Points on a hilly landscape, in no order, each with its height.
From any point a climber takes the steepest step (rise divided by distance) to one of its 2 nearest points. It stops when none of these is higher. Distance is the straight distance between rows; heights are no part of it.
rel h=1.48: [176  96 127 102 168 162 129 105 107  49 164  90 141 142 119 130 109 114
  68  92 114 142  84 126]
neda h=3.51: [137 119 111 223  99 133 128 174 128 109 134 120 117 170 126 131 100 116
 181 114 116 116 133 207]
lesir h=2.66: [105 160 167  62 157 196 165 154 133 162  66 113 117 141 102  77  95 184
  92  92 140  99 166  44]
dov h=4.97: [150 109 107  82  94 102 132 151 106 148 149 111 130 102 154 156 116  61
 134 167  88 138 135 145]
pasul h=3.84: [119 181 168 117 117  77  97 108 123  94 134 103 149 135 114 109 124 141
 147 148 153 171 119 161]
Leno h=2.11: [125  81  90 154 189 131  88 124 127 106 136 126 101 173 110 202  81 111
 147 150  90 194 151 166]
mugek h=1.79: [157 112 148 104 153 145 109 117 129 117 114 140  96 116 129  86 144 134
  88 100  94 112 122 104]
rufil h=4.22: [128 173 142 184 110 106 127 147 103  90 145 134 132 137 127 128 132 126
 158  79 152 126  85  99]
gur h=2.61: [118  72  95 183 141 121 119 148 160 102  89 169 139 120 122 100 118  94
 155 122 147 113  68 133]
Gul h=3.58: [144 127 178 142 100  49 123 156 151 160 144  95 134 113 170  81 150 146
 206 163 152 134 144 164]
lisot h=0.44: [142 114 100 120 160 118 131  81 100 153 155 147 108 134 175 112  80 106
  93 129 119 127 174 133]
nas h=3.31: [142  66  92 177  93 148 130 121 112 107 132 140  96 117 113 124 179 130
 170 154 112 128 114 128]
votiv h=1.15: [110 168 167  85 130 153 143  81 149 101 117 112 140 121 137 133 140 169
  49  99 177 119 141 103]
Ronu h=3.47: [ 77 155 130  99 104 147 149 113 107 152 112 127 172 106  92 127 124 141
  47  85 165 111  84 150]
Kurop h=1.01: [146 184 163  59 129 142 149 104 156 135  93 144 111 168 115 111 140 179
  83  99 182 105 169 107]
besu h=0.51: [135 169 105 117 145 156 139  95 133 104 160 168  96 129 174 109  72 102
  93  94 130 118 159  93]
dafu h=4.23: [133 148 196 134 148  69 105 127 110  78 175 110 132 156 128 101 127 141
 119  96 148 168 128 138]
kozo h=2.84: [159 139 162 121 109 123 156 114 184 181 104 104 106 149 182 144 133 130
 140 147  72 111 155 159]
migun h=4.16: [ 86 106 130 179  90 116 195 149 129 152 116 141 150 120 125 169 133  90
 125 123 130 117  97 154]
gev h=1.64: [101 140 143  77 151 113  80 149  96 127 157 122 118 154 135 135 103 134
 125 125 143 143 175 147]
Bava h=0.65: [125 130 109  45 155 192  87  86 143 114 169 157 139 151 133 123 117 122
 127  75 128 100 140  78]
dok h=1.83: [131 121 119 119 165 139  81 109 116 122 143 152 114 183 144 165 112 116
 129 129 119 174 169 177]
gibuf h=2.46: [112  64 107 195 153 129 127 159 125 114 143 118 124 151  89 201 126 103
 162 155 133 206 134 206]
vubo h=3.02: [112 154 107  94 111 146 167 152  91 135  60 131 146 114 123  69  57 118
  71  92 177 107 105 109]
foz h=0.14: [144 101  75 190 123 122  99 113  76  88  70 151  53 113 111 157 115  98
 141 193 115 158 136 139]
sipe h=3.01: [118  84  98 174  99 140 131 120 176  83 162 119 129  99 107 112 184 107
 186 132  79 107 151 144]
gavok h=2.15: [130 137 155 124 166 126 131 130 141 140 142 106 145 177 129 133 192 185
  98 138 123 125  96 135]
Leber h=3.85: [149 138 121 224 106 110 111 159 140  96 138 104 153 124 102 144 114 112
 164 112 134  92  83 151]
Kozek h=3.32: [106 128 130 185 107  85 127  91 123 112 130 158 137  92 113 152 101 102
 138 172 106 100 115 114]
Zav h=2.65: [174 141 147 109 112  98 181  89 168 150  71 103 159 154 111 162 219 210
 167 144 122  94 123 115]
larut h=2.80: [113 131 147 175 103 109 149 105 144 169 163 140 160 119 134 134 171 112
 183 160  75  90 127  73]
Suvus h=4.15: [ 90 144  93 139 140 148 137  86 134 146 104 145 161 121 130 116  88 133
  81 167 153 130 115 111]
mir h=3.68: [116 125 136 151  84 133 187 137 182 189  86 143 128 106 107 176 175 105
 153 123 104  84 117 149]
Tof h=3.24: [107 164 126 110 113 137 165 137 103 156  53 123 178  97 109  84 128 141
  93 115 154 101  74 124]
sokoz h=1.87: [110 107 112 128 149 156 131 182 121 111 111 132 139 185 158 125 143 136
 121 110 124 193  83 126]
roz h=3.29: [139 130 167 190 110  76 114 133 140 145 157  90 117 154 159 128 132 162
 180 160 128 102 170 156]
Ravov h=3.23: [136 137 140  97  99 120 165 140 156 205  77 155 129 147 137 156 147 125
 138 120  80 108 117 155]
Nula h=0.74: [141 159 144  41 164 147 118 103 141 153 145 159 162 164 103 116 109 132
 124 120 111  88 154  82]
zafu h=2.83: [171  63  97 178 108 127 134 167 138 110 171 108 110 194 122 186 132  88
 183 191 123 179 143 181]
Dek h=0.36: [136 143 109 166 124 160 125  93  96 161 128 167  70 139 140 123 126 119
 109 154 117 149 160 124]
fizi h=4.83: [165 166 135  79 134 128 155 150 137 184 102 116 137  88  74 108 191 189
 112 136 170 109 152 115]
disek h=5.44: [123 159 155  85 113 117 128 140 138 177 154 103 142  93  74 138 176 149
 112 136 132  97 126 149]
bizuz h=1.43: [ 81 133 102 129 166 121 122 145  74 109 155 117 140 101 160  90  61 128
 112 133 176 193 158 109]
bogop h=2.99: [161 185 149  99  87  92 166 114 154 149  90 128 142 144 143 122 180 175
 162 129 137  97 132 132]
vodu h=2.01: [105 106 132 143 178 143 129 143 100 110 103 112 114 175 137 108 155 178
 104  89 136 141  71 131]
tove h=3.96: [179 110  87  64 119 117  81 171 150 114 117 144  90 111 135  92 149 122
 148 149 142 136 133  84]
rut h=0.26: [135 113 108 210 135 140 103 100 120 113 100 155  54 139 140 153 113 115
 130 134 124 130 149 149]
Leg h=1.66: [127 137 127 102 165 177 110 130 112 101 136 139  93 111 115 135 112  92
  50  98  98 161 126  83]
niti h=0.58: [142 121 106  60 175 156 120 115 128  87 195 130 116 158 175 130  82  97
 107  88 129 119 154  90]
tos h=4.50: [172 145 121 101 128 136 122 160 139 139 120 146 118 103  96  99 186 160
 130 138 162 139 139  71]
nevi h=4.48: [130 142 144  94 102 103 120 160  94 143 150 110 142  63 165 151 135  76
 152 119 113 173 111 135]
rarez h=4.39: [148  68  92 125 131 105 123 143 117 179 152 122 111 112 148 142 128  84
 165 182  89 182 146 133]
surab h=3.38: [150 172 147  97  68 114 129 122 129 101  91 110 137 139 159 118 131 141
 135 118 150 130 122 159]
Saf h=4.63: [ 86  91 113 191 112  85 161 146 121 134 149 131 119 117 137 128  84  98
 120 150 121 143 135 190]
diz h=2.85: [ 98 128 159  70 152 165 158 135  89 119  71 117 134 141 117  73  63 142
  67  79 138 122 129  85]
Zodaz h=5.56: [ 91 127  93 138 128 131 116 144  88 116 196  88 132  99 153 114 143 134
 140 122 126 129 146 182]
tis h=1.57: [146 111  98  78 162 178 126 107  89  93 150 133 143 110 128 134  90  91
  64  59 102 134 101 135]
Vug h=5.09: [ 90 108 125 151 131 116 103 157 130 136 164 142 149  98 159 120  92 116
 141 129 118 128 129 163]
lusib h=3.70: [ 83 156 120 174 135 112 107 104 125 118 108 129 147 124 105 139  62 118
 108 205 123 125  91 110]
lomig h=2.34: [124 108 141 189 135 116 142 151 181 138  66 173 129 119 112 119 148 135
 137 125 134  85  90  96]
tedu h=3.40: [130 119  92  93 129 174  81 128 133 107  87 139 133  98 116 107 124 117
 143 149 148 151 126 113]
noru h=2.93: [117  84  72 134 126 167 111 136 156 132  96 155 159  89 114 113 142 141
 144 110 164 124  83 161]
Nuru h=4.59: [102 163 182 143 145  97 114 127 109  70 165 149 156 134 123  91 105 121
 125  62 152 140  97  81]
bani h=1.91: [130 122 173  82 162 116 141 110 131 140  98 147 103  97 139 100 122 138
  79 104 140 101 137  45]
zasel h=2.10: [ 96 146 164 134 142 119 126 132 166 144  57 178 130 102 128 130 127 141
  91  85 150 104 115  77]
Guve h=2.35: [151 114 162  96 140 126 154 103 129 145 125 110 132 164 107 147 222 201
 158 135 132 128  98  92]
zuv h=3.00: [152 137 153 160  91 108 119 132 145 169 123 112  86 141 152 170 165 154
 165 160 105  83 182 176]
muful h=2.81: [139  91 137 160 101  98 155 109 187 130 158 126 128  85 120 101 179 127
 170 147  74  76 124 117]
dinak h=1.53: [114 155 117  71 147 121 100 168  75 111 135 114 133 146 146 106  49  99
 114 120 135 194 159 121]
teze h=1.26: [100 163 134 121 141 172  99  89 157  73 141  96 154 125 155 163 141 154
  95 110 156 109 130  95]
gug h=1.37: [149 142 137 125 151 148  90  82 130  67 182  86 124 118 147 137 125 151
  78 100 134 142 129 145]
taso h=3.76: [ 74 119  87 101 138 128 129 111  92 122 118 141 152 126 126 148  74 135
  71 119 144 114 110 154]
vad h=6.06: [137 147 107 109 104 134 107 141 122 160 194  76 156  70 113 132 145 125
 142 132 127 109 130 153]
Ruful h=3.20: [147 113 100 216 116 150 127 177 122 132 165 108  86 199 127 154 153 124
 184 159 104 135 154 181]
meni h=0.85: [137 189 147  38 136 151 131 111 133 143  98 141 173 172  66 138 123 163
 110 130 170  87 150  71]
zasu h=3.03: [110  98 137 198 109 105 131  99 121 176 147 161 115 110 100 170 133 100
 156 203  70  89 138 105]
laf h=4.00: [162 139 135 112  81  94 144 162 143 145 156  96 132  77 164 101 143  94
 202 157 129 176 139 138]
bido h=3.79: [152  35 130 159  93 115 144 122 120 136 151 124 103 100 100 137 144  82
 192 144 104 167 132 150]

Where does a climber stop that starts at each point below?
besu: vad
sokoz: Nuru
rel: vad
lomig: vad
gev: Nuru
muful: dov
zuv: dov
lesir: Suvus
vodu: Nuru
kozo: vad
